Each row is a point on a landscape with many valleys, with its height.
From any point a ball rolls to the lowest of the 2 points nearest to it. It stops when none of these is lower. Distance is the straight distance between rows; heights are no part of it.
zekab: [119 126 174 113  48 155 108 153 126  98 117 120 115  94  92 142 105 127
  94 123 130 120 120 153 115  66 155 132 115  82 122 124  89 101 143 135
  73 164 115 159 138 162 155 159 177 122 114 142 161 159]  h=3.17
fipo: [146 127 101 174 101 146 113 139 128 120 146 106 129 158 106 134 112 150
 158  85  95 145  90 125 129 111 108  74 126  48 126 154 158 141 125 156
 142 139 129 223 128 136 125 149 132  53 167 176  93 130]  h=5.08
veru: [109 131 144 162 162 120 140 150  81 175 115 115 116 124  93 121 137 161
  62 129 136 125 158  49 168 159 127 132 189 188 103 118 113 126 114 131
 128  86 139 136 155  68 149 103 124 133 165 128 115 114]  h=4.99
ririg: [ 55 111 167 142 114 100 143 118 153 131  79 161 109 106  95 109 117  65
 129  95 146 152 151 110  95 208 175 113 173 142 122  85 133 123 149 113
 108  90 109  94 139  94 110 138 140 112 122 152 116  55]  h=4.88
levu: [ 75 162 161 140 184 127 140 147  83 153 126 122  82 112  85 137 126 150
  60 131 119 141 117  66 185 105 155 150 146 120  87  96  90  85 132  99
 128 113 143 146 137 104 198 131 143 144 184 108 111 131]  h=4.68
sif: [110 122 107 116  87 198 144 117  92 138 112  81 127 144 132  81  93 153
  82 154 114 104 168 114 145 139 104 113 159 209 117 127 128 148 136  83
 119  97 124 136 191  77 107  76 135 190 136 122 125 131]  h=5.54
kop: [141 101 125 135 117  85 109 141 111 141 131 102 157 114 133  88 119 112
 135 110 117  94 170 131 130 147  86 133 140 163 134 123 141 156 158 140
 144 125 125 119 143 153  68  99 131 142 104 142 142 108]  h=4.05
bugo: [142 158 165 175 162 158 164  88 168 131 123 126 118 101 167 123 102  98
 200 120 134 135  73 133  89 130  96 167  77  96 133 175 126  95 145 156
 149 148 185 160 101 160 142 167 137 122 163 104 138 126]  h=2.26
dapa: [101 121 146 132 119  81 113 135 120 142  71 162 141 110  90  81 169 154
  88 159  78 155 125 150 142 151 173 147 180 173 114 112 132 103 114  82
  99 145 155 116 149 147  69  67 155 113  89 158 123  81]  h=3.84
bilo: [144 116 125 116  92 140 135  77 167 137  76 128 150  97 103 161 136 111
 162 162 133 201  77 176 125 133 169  97 125  78 171 131 139 113  26 149
 143 117 155 132  77 145 142  90 141 111 144 164 106 144]  h=4.56
disak: [129 124 100 113 160 127  88 116 140 155 135 141 137 165 135  91 121 116
 177 108  89 105 185 166 129 151 107 107 126 235 148 110 164 174 131 155
 157  92 140 143 141 148 122 119 122 123  96 127 144  75]  h=3.46
podup: [124 129  87 168 139 104 144 154 125 125 118 151 179  96 140 167 146 133
 135 181 167 180  77 105  98 139 118 101 111  63 117 122 117 116  70 139
 134 158 118  78  71 150 154 101 130 132 131 135 100 164]  h=4.85
Fefad: [159  88 173  96 129 115 108 113 174 153 128 100 140 102  85 122 178 121
 137 131 132 154 145 122 110 161 196 102 142  89 166  79 109 140 105 107
 112  54  86 155  80  66  98 122 129 126 107 162 123 145]  h=5.20
Toz: [ 98  84 118 186 139 135 157 131 101  96 108 128 157 120 189  88  97  80
 167 108 106 140 134  82 141 102  85  98  44 154 153 142 156 129 135 124
 137 163 140 104 173 159 195 154  78 130 139 112 135 108]  h=4.42
feno: [114 136  92 102 116 127 143 118 111 130  73 161 145 103  96 146 121 112
 117 157 146 190 149 153 139 155 176  66 157 102 164 113 137 141  80 127
 126  71 151 150 109 110 129  82 159 119 114 198 108 151]  h=4.08
Vekal: [117 112  98 140 107 177 165 130 124 128 103 117 115 113 127 111  97 142
 157 114 186 140 124 131  63 160  97  81 114 139 145 155 132 128 159 135
 128  54 127 119 166 103  88 103 184 155 171 143 114 133]  h=2.87
nagev: [102  99 177 151 147 137 164  91 144 161 143 105 113 129  72 126  93  79
  60  93 135 134 147 109 115 140 132 135 139 140 130 150 119 149 120 187
 102 133 143 137 112 133  98 163 114 170 128  98 125 166]  h=3.67
fiz: [172 154  74 134 114 119 128  95 143 129 128 126 184 214 155 135 152 122
 115 166 144 152 147 144 117 157  94 120 132 181 163 135 175 160  63 213
 170 163 122 120 111 147 156 133 157 110 158 125  91 159]  h=3.88
Bod: [134 143 152 155  56 177 128 149 107 115 135 128 117  86  92 136 145 184
 118 140 124 131  99 161 150  43 125 124 121 105 131 133  87 109 112 111
 116 162  97 149 156  90 177 136 164 114 138 117 151 127]  h=2.57
Bepan: [143 137  70 115 147 121 129  76 141 122  92 169 180 197 126 124 111  51
 135 135 138 156 150 121 118 146 157 108 107 153 124 138 181 124  53 203
 124 161 148 109 111 169 129 162 120 132 140 121 104 172]  h=4.33
bevo: [100 138 119 109 160 143 149 143 116 137 105 139 116 166 160 182 141 136
 106 123 175 116 138  73 143 135 165 145 133 175  51 120 104 114 117 119
 103 144 122  78 150 104 169 157 142 173 158 116 114 142]  h=3.08
Nimem: [143 134  73 109 148 131 142 112 130 147 140 117 160 197 202 134 164 106
 150 178 101 134 144 100 129 141 103 157 121 195 139 129 158 121 108 177
 170 136 141 161 142 149 142 137 106 142 177 113 130 114]  h=3.33
Vom: [134 119  91 120 145 146 158  90 129 119  98 129 107 180 116 185 113  90
 149 110 194 127 128 125  80 158 144 130  74 113 128 126 126 115  75 131
 170 133 118  50  86 128 143 141 114 187 178 118  99 158]  h=4.16
Buda: [126 151 117 135 127  75 144 158 117 118 127 159 159 180 109 116 100  96
  21 159  84 129 198 136 169 159 127 119 215 108  90 146 139 134 101 107
 125 154 179 130 160 175  60 105 146 140  80 128 161 132]  h=3.89
sig: [137 184 153 133 172 143 126 173 133 145 106 151  84 122 156 109 158 117
 140 144 123  91 122 143 132 199  90 176 100  96 148 175 114 109 192 113
 167 107 178 146 120 148  89 112 178 145 168 132 135 122]  h=3.71
Sosem: [106 129 152 151 128 156 154 152 144 127 121 126 135  53 184  81  68 101
 209 136 117 121  92 127  91 127  92 131  50  80 150 133 139 101 153 146
 145  99 142 168 130 163 137 110 131 102 149 143 128 131]  h=0.84
gesi: [100  93 172 128 178  63 122 104 158 139 164 110 145  77  93 116 120 109
 124  89 140 134 136 102 118 134 175 145 186 134 107 101 135 164 139 167
 106 128 101  65 128 116  92 137 101  97  92 156  92 155]  h=4.96
mis: [131  84 194  88 117  94 100 142 149 146 115 108 113  96  97 118 175 124
 106 160 110 107 114 123  90 137 188 162 129 104 145 107  96 112 166 123
  99  77 109 152 104 113 107 122 144 141 119 115 128 128]  h=4.90
Vil: [ 76 123 155  92 119 190 129 160 123 129 107 124 109 143 161 137 118 140
 141 127 131 198  74 106 151  67 157  90 159 167 103  89  98  95 190 105
 124 131 141 220 162 132 180 136 149  72 135 167 134  71]  h=4.06
tapi: [104 149 100 104 138 156 107 150 156 129 133 134 127 144 189 121  67  91
 163  64 156  79 120 126 147  95 100 157  90 167 111 166 137 126 153 101
 101 168 108 144 158 167 132 170 125 109 102 137 119 119]  h=0.59
pir: [ 98 117 176 185 132 153 176 160 144 153  87  95  76  91  82 142 121 147
 118  43 150 143 117 130  99 130  86 132 124  68 107 145 110 130 135 137
 130 126 154 140 137 141 118 157 192 134 164 126  92 142]  h=4.13
nisa: [161 107 125  98 141 140 136 112 130 127 177  85 146  84 141 172 169 170
 140 114 144 131 121 114 177  61  80 162 100 123 130 101  85 130 121 106
 135 153  67 110  89  67 167 127  85 117 107 115 119 166]  h=4.07
zolut: [104 116 133 150 129  70  94 146 120 128 113 177 179  81 134  85 170 151
 139 188  99 132 109 147 114 149 128 161 122 184 122 138 138 136 123 143
 111 113  97  72 134 143  85  58 159 110  94 139 127  97]  h=3.00
Notug: [115 106 164 139 126  83 140 178 101 102 126 147 166 141 140 142 129  65
  82 166  77 108 199 105 173 104  80 110 138 125 100 129 107 151 121 140
 123 164 156 134 166 186 138 127  99 147  99 108 192 123]  h=4.44
Buko: [161  99 121 136 147  57 117 145 112 142 156 152 189 170 186 118 179 123
 103 162  66 149 154  81 146 139  97 155 143 166 138 127 121 152 117 158
 147 121 140 152 160 162 112 105  88 133 142 120 154  77]  h=2.55
buni: [108 108 144  91 191  77 130 115 129 155 145 134 118 135  82 163 194 112
  83 130 139 150 100  90 141 137 151 153 171 149  88  86 112 107 121 184
 113 134 109 167  86 112 135 134 142 103 158 109 101 118]  h=2.44
neb: [126 128 141 121 103 200  83 102 154 124 179 159  89 159 127 123 124 145
 195 113 122 108  77 151  89  83 177  78 140 167 100 108 127 147 176 115
 127 127 110 158 154  69 156 163 127  73  96 128 128  86]  h=4.41
Pof: [106 123 150  82  85 160 105 141 133 141  90 135  87 108 118 127 126 140
 122 129 119 158  83 185 147  71 151 118 150 143 126  89  87  83 182 123
 103 144 152 214 131 175 143 124 186 104 128 177 148 120]  h=3.68
Zudi: [130 143  73 100 118 181 110  67 149 139 147 128 126 123 104 114  59  93
 148  85 127  84 163 167 122 159 119  81 125 158 166 155 171 180 116 177
 135 122 146 121 119 143  69 127 136 147  55 147 110 179]  h=5.50
lufu: [152  95  97 156 134 117 133 112 132 153 137 144 173 132 115 181 154  85
 191 125 149 185 100 134  73 153 143 102 153 112 127 114 136 132  95 172
 153 112 141 133  55 108 122  96 126  87 200 149  86  99]  h=5.22
per: [128  88 142 130 112  84 108 131 152 105 133 115 189 100 146 109 130 117
 177 106 126 125 122 114  72 109 192 139 148 107 132 146 139 161 148 135
 109 110  96  58 141 128  78 134  99 111  72 162 105 131]  h=5.26
bep: [109 151 116 133 172  79 130 134  80 120 149 173 141 123 127 125  92  80
 131 161  89 157 156 140 153 119 146 109 114 116 136 138 170 127 106 143
 150 132 186 161 120 189 130 138 116 127  82 122 168 108]  h=5.12
Ruvi: [139 157 156  88  99  79 139 165 105 120 122 115 152 167 103 152 125 131
   9 159 107 128 179 109 156 127 167 138 173  82  90 133 108 121 122 122
  94 153 162 149 180 148 105 139 164 132 135 125 170 185]  h=3.18
Fimat: [127 132 131 107 185 104 113 112 143 132 144 140 142 144 147 109 151  83
 217 132 103 104 164 141 143 121 117 130  68 222 160  66 140 142 118 168
 156 104 145 130  88 137 165 122 109 133 118  99 140 116]  h=3.95
Mitif: [180 115 159 149 113 149 120 140 152 132  83  80 119 117 124 133 197 195
 143  80 159 121 111 145  81 136  87 153 111 118 161 136 122 129 195  98
 124 104  99  93 100  74 156  78 176 141 142 126 101  93]  h=4.27
Dulad: [ 85 120 145 111 163 141 138 158 103 134 106 112 107 136 151 137 141 148
  92 136 113 169  89  85 187  87 162 163 153 160 101 110 116 104 165  98
  92 166 165 200 140 137 196 147 130 104 153 119 114  94]  h=4.39
lagi: [171  83 131 107  93 192 158 153 144 127 134  55 134 112 148 144 101 137
 170  94 133 142 127 138  72 101  78  98 114 109 146 149 134 134 188 145
 122  69 120 157 134 133 127 116 158 167 151 116 154 114]  h=3.59
fus: [135 145 122 106 169 104 149 149  99 158 153 112 152 121 142 143 102  87
 130 161 112 188 149 127 176 100 156 104 184  92 141 120 146 117 125 139
 136 114 210 216 103 170 123 117 111 110 119 152 151 119]  h=5.44
Kap: [ 99 144 130 154  81 208 160 128 137 112 130 132 108 113 106 104  83 163
 154 118 164 110 114 125  83 110 131  95 123  90 107 133 118 104 146  74
 110  96  97 109 187 106  87 148 170 134 169 112 129 143]  h=1.86
Zavi: [129 120 106 200  83 138 111 111 107  97 138 179  97 135  92  91 111 162
 132 128  79  88 116 143 162 112 108 112  94 102 118 135 147 116 114  92
 115 199 131 157 140 170 129 131  99 107  99  93 145  97]  h=2.58
rede: [138 131  93 179 114 106  98 107  90  99 131 147 151 180 110  88 116 177
 106 128 115 100 138  94 142 125 113 138  91 127 160 162 176 119 104 106
 116 201 120 111 158 163 174 153  89 129 117 116 116 135]  h=3.20
Vip: [148 149 121 105 129 142 154 148  99 128 153 116 136 122 203  98  99 141
 121 187 141 153 101 122 117 118  90 152  97  98 157 161 109 129 146  96
 144 130 107  77 135 133 100 112 101 162 112 143 144 189]  h=4.84
naz: [173 134 158 128  59 208 117  74 136 101 129 151 119  92  84 134 119 161
 108 184 107 158 124 204 131 117 175  96 187 116 147 171 109 128 104  90
 113 125 153  97 148  85 131 125 140 159  85 133 159 125]  h=2.64
fik: [145  89 102 129 123 116 124  65 165 149 103 133 177 105  84 155 145  78
 177 126 125 209 103 157 104 129 187 117 134 154 163 108 155 126  63 169
 125 161 168  97  75 130 138 103 113 107 135 126  78  97]  h=4.91
ninag: [ 75 176  60 135 169 115 130 151 131 122 117 163 122 150 197 114  72  93
 130  58 163 113 130  73 161 131 109 134  99 141  79 163 172 113 117 121
 113 159 107 119 148 158 157 177  97 140 129 155 103 139]  h=1.76
boz: [103 117 137 118 175  67 113 127 107 144 180 163 136 146 118 128 161  92
  81 148 107 123 136  93 144 138 126 140 185 159  97  96 146 149 138 168
 144 107 106 184 137 120  86 125  79 108 136 125 142  85]  h=1.24
kosul: [156  78 135 124 126  95 152 133 126 143 138  99 160 108 126 189 154 101
 123 141 136 105 152 100 118 116  37 132  87 147 106 120 104 142 105 173
 159 140  74  69 112 107 124 120 115 162 150  99 131 147]  h=3.43
Sesi: [152 109 150  89 160 112 117 112 113 170 159  86 129 120 147 110 143 166
  95 168 102 139  97 117 127 107 118 190 133 134 152 129 120 128 160 132
 120 120 132 111 129 112  91  98  99 172 119 108 133 198]  h=4.50
lim: [161 129 154 124  70 192  98 118 114  97 107 126  96 117  82 117 119 208
 122 157 117 112 137 167 146  63 200  97 149 137 143 138  95 106 117  44
  96 160 123 116 174  82 182 124 159 144 111 102 157 112]  h=1.91
zugo: [153 134 153 155 120 111 103 103 145 143 132 119 100 142 140  99 163 148
 187  75 145 100 122 128  90 160  96 135  69 131 164 113 160 147 150 130
 153  91  91 114 106  87 170 107 138 127 163 102 113 112]  h=4.59
Vivaf: [145 103 134 150  94 103 135 172 106 139 106  72 139 117 124  89  77 134
  85 102 109  67 168  92 106 128  46 121 116  73 111 157 132 123 168 104
 135 143 111 132 151 157  80 115 134 148 128 135 149 133]  h=4.53
lerud: [ 82 136 143 169 142  86 117 148  79 100 100 152 127 128 150  62 134 124
 174 131  87 102 152  61 139 123 121 130  25 134 164 116 154  97 130  98
 143 148 169 114 138 150 212 142 101 125 149 111 126 106]  h=4.03
fel: [148 150 118 146  90 155 117  98 120 111  82 178 125  92 116 117 132 145
 150 200 126 171 130 183 133 156 167  68 152 134 176 152 133 126  74  85
 146  90 171 120 152 116 139  61 159 139  86 162 159 102]  h=3.42
pila: [111 142 137  63 157 136 118 171 128 138 123  90 111 117 201 139 112  97
 150 105 118 116 155 141 173 103 100 155  97 172 132 129 111 114 186 119
 141 147 171 158 136 185 137 149 120 112 113 165 158 115]  h=1.87
renuf: [109 133 132 121 150 129 135 130  82 165  83  79  83 147 129 109 100 162
  55 141 134  84 185  97 177 171  92 150 172 217  95 110  90 130 130  99
 135 111 121 146 171  96  97  91 141 153 128 116 100 139]  h=5.28
somi: [162  94 157 125 106 164 136 142 125 111 192  75 152  94 166 136 152 146
 160 128  83 114 121  94 168  52 113 140  91  93 139 124 116 136 144  86
 114 148  91 158 132  75 175 161  58  93 126  93 151 108]  h=3.69
Niso: [154 117 135 101 170  56 135 123 135 144 164 107 117 125  80 187 176 135
 108  96 146 103 141 131 153  90 134 143 114 125 125  84 107 122  78 134
 135 133  85 102  73  74 176 145 113 135 122 127 126 168]  h=4.40
Biv: [ 99  92 107 156 125 186 160  92 124 127 149 110 143  74 167 122  78  97
 201 106 115 147 103 140 134  96  84  98  83 167 123 126 148 139 117 149
 124 130 159 107 127 129 138 138  91 132 110 141 124 112]  h=4.79
nirib: [125 165  81 125 142 212 133  86 118 141 161 113 111  70 154 126  73 135
 185  98 113 117 149 179 140 127  96 112 102 161 139 126 164 165 138 116
 145 117 151 114 133 108  86 109 106 152  63 165 113 138]  h=5.17
gavi: [146 158 130 161 153 127 148 148  95 124 172 113 131 128 106 140  94 158
 119 128  95 170 115 115 142 115 128 127 173  24 129 156 150 120 133 141
 140 144 160 201 100 145 145 132 112  95 143 145 123 138]  h=5.36
Neziv: [143 155 146 131 143 129 118 107 153 116 106 128 118 144 120 127 142 129
 135 106 126 142 112 146 105 142 185 138 151 119 147 165 142 141 123 111
 114 158 161 105 120 112 151 148 117 123 104 125 129 112]  h=5.93
Vesod: [151 109 118 133  94 110 143 133 127 116 108 110 140 112 114 174 130 134
 140 125 171 113 158 162 118 109  68  87  84  93 144 118 111 153  92 137
 157  96  79 108 104  89 144 110 133 169 144 131 144 157]  h=2.79
lon: [114  98 130 100  82 160  85 138 161 114 185 148 124 122 148 128 179 124
 185 141 128 116  68 161  95  99 134 128 110 173 114  92 119 143 187 143
 105  99  76 180 132  96 104 110 138 100 113 111 123  79]  h=3.96
gesot: [ 79 161  77 116 181  77 125 159 124 115  88 151  87 173 131 127 115 124
  77  84 176 124 123  76 143 168 149 143 103 129  91 132 143 118 124 131
 115 124 107  76 139 130 172 158 134 149 141 149 107 171]  h=2.53
vuk: [132  77 141 146  99 102 157 155 117 112 142 126 173 132 144 165 184 114
  89 151 100 132 151 130 159  90  62 129 117 152 112 114  98 134 120 156
 133 188  97 115 149 134 151 141  97 128 118  80 161 117]  h=3.97
giv: [132 168 134 146 175  81  99 138 105 120 104 147 107 184 154  81 127 161
 122 137 103  82 172  90 141 133 135 153  62 138 170 146 150 115 122  89
 135 163 171 100 132 168 179 180 111 136 128 110 149 148]  h=3.64
Doke: [154 136  73 179 119 132 158 101 111 109 153 140 147 155 129 185 142 120
 181 144 190 147  99 134  90 130 118 137  83  95 125 139 105 110  89 122
 169 155 108  59  56 104 136 119  97 130 155 101 118 152]  h=4.48
fimut: [138 173 116 111 107 163  91 111 137 122 141 148  66 161  90 103  78 126
 162  73 128  55 160 161 151 110 150 111 155 134 114 138 128 109 112  48
 127 167 119 142 108 120  76 174 121 108  84 132 143 116]  h=6.03
rura: [116 156  69 117 102 150 117 100 147 127 124 135  75 137  88 119  56 100
 144  61 144  68 150 172 125 162 117 100 135 114 123 130 142 152 124  98
 149 102 125 159 106 148  39 141 150 120 113 160 134 138]  h=5.80
nubiv: [111 108 130  93 157 147 141  98 122 127 171 110 108 111 127 125 112 113
  88 148 112 105 146 126 139 118 138 165 105 157 118 114 116 156 123 144
 119 114 111 151 146 108 105 144  76 164 126  93 153 166]  h=4.15
Dek: [132  95 164 150  79 162 122 164 124 107 181  67 125  59 135 100  75 144
 143 118  68  88 128 129 149  80  68 113  97  60 116  93 141 122 170  88
 145 161  86 169 124 113 130 141  91  73 125 116 133  93]  h=3.10
fufa: [ 94  98 159 124 189  96 180 143 137 156 117 103 102 133  58 144 119  87
  72  97 140 137 144  69 128 159 158 125 158 123  80 107 106 118 116 193
 110  90 142 133 102 127 143 159 132 144 169  99  85 152]  h=3.13
gesar: [ 95 110 210 162 171 103 151 164 129 142  95  95  93  81  67 124 124 126
  93  84 146 139 125  89 105 166 165 154 143  30 117 130 124 124 119 139
 118  83 161 103  83 128 130 162 139 126 161 126  89 142]  h=3.70
Sebiv: [133 143  80 151 142  87  83 100 145 105 168 186 154 183 138 126 176 183
  52 133  99 127 111 126 156 136 128 159 194 169  89 139 133 173  98 153
 108 183 109  95 160 161 106 112 121 101 104 121 110 123]  h=0.12
dise: [ 99 122  81 143 129  82  96 124 116 101 157 205 155 110 140 104 164 172
  77 146 117 107  99 117 139 158 105 164 170 192  66 114 129 132 133 149
 121 151  72  86 152 166  48  66 130  86  97 141 103 107]  h=1.79
geda: [ 87 139  93 140 154 131 134  88 108 142 142 184 131 154 143 112  88  44
 114 163 126 130 164 121 138 153 122 113  89 155 149 122 181 140  77 185
 148 135 157 172 141 177 159 146  96 155 127 103 153 156]  h=4.74
Fubi: [133 170 136 114  97  99 111 148 113 134 151 125 107 189 130 117 125 183
  14 164 118  81 148 119 157 108 152 175 181  79 111 139 112 104 143  81
 102 177 111 148 174 131 141 177 126 140 128  63 162 174]  h=2.43
nevu: [131 137  99 150 100 169 100 113 122 107 183 169 122 165 136 126 114 138
 201  98  99 110  62 139 131 105 137  64 115 101 108 126 159 132 155 150
 135 123 137 203 140 120 132 152 108  52 128 145 121  78]  h=4.76
Kilen: [159  95 155 109 119 148 156 152 136 110 163  52 140  55 185  97  78 143
 183 140  78 109 101 121 117 113  79 142  94  57 156 141 155 131 184 122
 125  91 108 163 101 136 109 106  97 100 146 138 117 130]  h=2.24
faza: [142 137 126 152  90  86  94 153 140 117 157 148 145 113 131 172 155 155
 110 139  98 121 100 188 179 106  95 137 165  89 136 125 120 136 140 160
 129 192 106 209 104 156 102 127 119  62  80 122 155 120]  h=2.61
bikap: [122  90 128  91 190  27 122  95 159 143 166  89 149 112 106 175 117  93
 127  99 165 136 151  88 148 127 180 119 138 113  96  82 125 147  86 159
 113 149  92  68  76 110 121 144  90 125 135 123  85 166]  h=4.67
pani: [116 144 127 149  60 131  85 119 128  96 131 187  95 121  86 152 134 137
 122 110 114 118 109 209 161  97 160  94 142 120 125 126 127 131 113 133
 114 180 113 180 114 143 142 146 122  83  89 110 165 101]  h=1.59
Baza: [106 121  99  85 126 153 116 145 148 143 139 127 116 133 187 126 109 118
 169 111  97 122 162 176 177 115  58  95 119 210 140 108 144 156 167 106
 161 132 140 181 160 174 144 112 123  93 108 137 173  51]  h=2.76
gozen: [140 131 123 117  37 164 164 138 120  85 105 136 119  99  99 147 136 131
 123 182 155 119 131 153  92 122 144  89 107  56 161 140  86 128  93 112
 127  74  90 140 125  85 134 114 164 143 149 114 165 167]  h=1.77
zuna: [100 142 101  93 211 137 141 129 131 152 111  97 112 162 164 172 135 155
 156  88 189 161  85  71 143 132 144 164 111 182  91 111  89 112 113 107
 115 129 113  54 107  92 169 135 112 154 151 152  61 152]  h=3.47
dup: [131 156  98  99 171 167 140 126 132 118  80  88 109 160 132 208 150 120
 173  93 194 145 107 105 101 138 165 149  82 130  97 149  91  88 137 111
 133 161 170  30  87 142 154 152 145 167 164 154  99 133]  h=3.83
gev: [153 124 180 166 115 166 141 137 126 167 115  80  98 106  91  99  94 176
  98  92 116  99 143 136  94 138  52 142 140  87 141 167 129 119 184 112
 130 150 136 145 127 123  87 125 173 154 158  87 110 118]  h=4.54
Zamor: [213 108 137  96 119 175 138 117 157 136 108  41 121 160 157 152 151 170
 177  80 171 133 114 152  76 124 112 127 121 152 155 157 127 135 167 124
 123  97 131  92 109  98 161 113 161 183 154 115 132 131]  h=3.99
Tuve: [152 147 121  93  93 101  75 122 123 106 163 149 145 121 134 127 190 152
 145 148 116 117 105 158 145 107 138 134 121 119 157  92 131 117 159 152
 123 118  82 208 118 127 124 121 114  62 130 123 132 119]  h=3.38
zorod: [148 156 112 173 103  76 128 184  99 105 139 152 170 146 122 148 126 115
  75 147 116  88 199 128 163 137  60 109 178  84 103 149 137 134 127 102
 137 167 117 134 153 176  93 124 140 132 106 124 180 104]  h=4.46
nat: [111 146 103 115 133 117 126 114 112 125 158 168 135 182 136 140 175 176
  21 169 122 144 107 131 171 106 156 167 164 129 114 132 139 146 100 129
  93 157 134 130 150 133 147 131 117 131 100  91 138 176]  h=1.53
kud: [182 140 107 106 131 109 110  89 166 120 136 121 163 168 144 128 159 161
 152 108 170 164 128 155  97 144 140 145 145 131 171 154 141 165  80 135
 134 146 106  51  99 118 161 142 105 123 108 162  87 150]  h=5.75
zozo: [179 172 110 106 111 164 149 165 107 100 133 129 144 158 204 150 112 161
 132 183 173 131 124 120 114 108 144 133 152  93 110 156  85 113 156  71
 128 117 134  98 164 122 134 162 115 167 105 120 182 164]  h=5.16
Zan: [102  90 147 137  79 104 126 121 145 105  81 171 127 118  63  96 151 115
 103 142 109 143 164 136 105 166 181 110 159 169 146  98 125 125  83  94
  98 101 121  57 163 103 117  96 131 146  99 137 133  72]  h=4.43
zapo: [101 162 165 107 183 139 114 157 127 175 104 135  76  98 126  89 147 116
  81 145 139  93 118 122 115 200 126 204 113 153 139 141 113 107 168 159
 133  85 158 115 131 150  53  99 150 148 158 124 117 159]  h=4.18
Nove: [176 130 122  96 138 125 121 107 149 101 161 114 173 144 161 132 133 161
 141 131 172 147 118 151 106 135 144 131 204 138 112 154 140 172 142 135
 118 117 102  38 143  98  73 141 119 128  87 181 109 152]  h=5.55
rifo: [152 103 191  74 147 125 112 134 139 143 104 110  81 122 121  80 153  99
 120 160 131  87 109 122  89 194 160 175  87 111 170 106 118 115 194 130
 122  46 169 151 122 113  87  99 170 174 164 111 123 149]  h=4.58
zela: [136 169 139 108  78 188 153 120 133 116 144 139  76 111  69 136  89 152
 108 139 136 107 150 173 101 114 164  96 153  85 135 122 102 120 122  97
 151  49 103 159 145  97 123 159 160 157 176 124 174 161]  h=0.31
gep: [153 147 167 149 163 159 154 154 147 149 110 129 102 116 138 142 162 145
 155 146 154 145  52 119  88 167  91 164  94  55 134 172 103  96 163 126
 145 128 180 109  93 119 121 118 139 145 185 108 111 132]  h=3.07
nokev: [ 88 106 125 135 146 122 167 117 139 147  83 143 131 110 117 147 135  57
 166 131 175 178  94 113 101 172 171  85 163 151 126 110 116 108 111 139
 121  76 138  93 105  92 129 109 151 120 166 159 116  79]  h=5.24
kadoz: [117 156  69 177 116  84 147 143 136  84 126 209 170 133 138 171 188 133
  96 151 166 179 108 139 120 151 122 117 158  93  98 137 146 131  96 147
 130 144  95  46 106 138 144 110 133 129 108 114 121 113]  h=5.19
fizuk: [136 160 147 113 131  98  96 112 159 109  93 127 117 145 141  94 147 103
 217 116 136 107 135 151 112 139 160 126  66 163 183 102 146 125 102 147
 165  72 136 134 113 128 174 120 151 110 126 140 119  99]  h=4.32
Vab: [134 157 127 131 132 139  93 101 155 122 133 140  94 155 135 102 107 134
 119 115 121  91 153 162 115 153 163 174 150 145 134 164 136 117 148  72
 110 138 119  98 148 129  74 164 105 150  72 114 146 128]  h=6.11

Call two points neighbours if one is among the 2 nearest of the other. Go from one point of each pair to the other, from neighbour to neighbour, staying as low as possible. Name the highest point that can't be avoided.
zela and tapi -> zugo
pani and zela -> fus
tapi and Sosem -> nokev
boz and tapi -> gev
Sosem and lim -> Fefad
Sebiv and zela -> zorod

For each start below, name the point where the ball stops.
Nove -> Sosem
kadoz -> tapi
renuf -> lim
fus -> boz
rura -> pani
sif -> lim
gavi -> pani
podup -> tapi
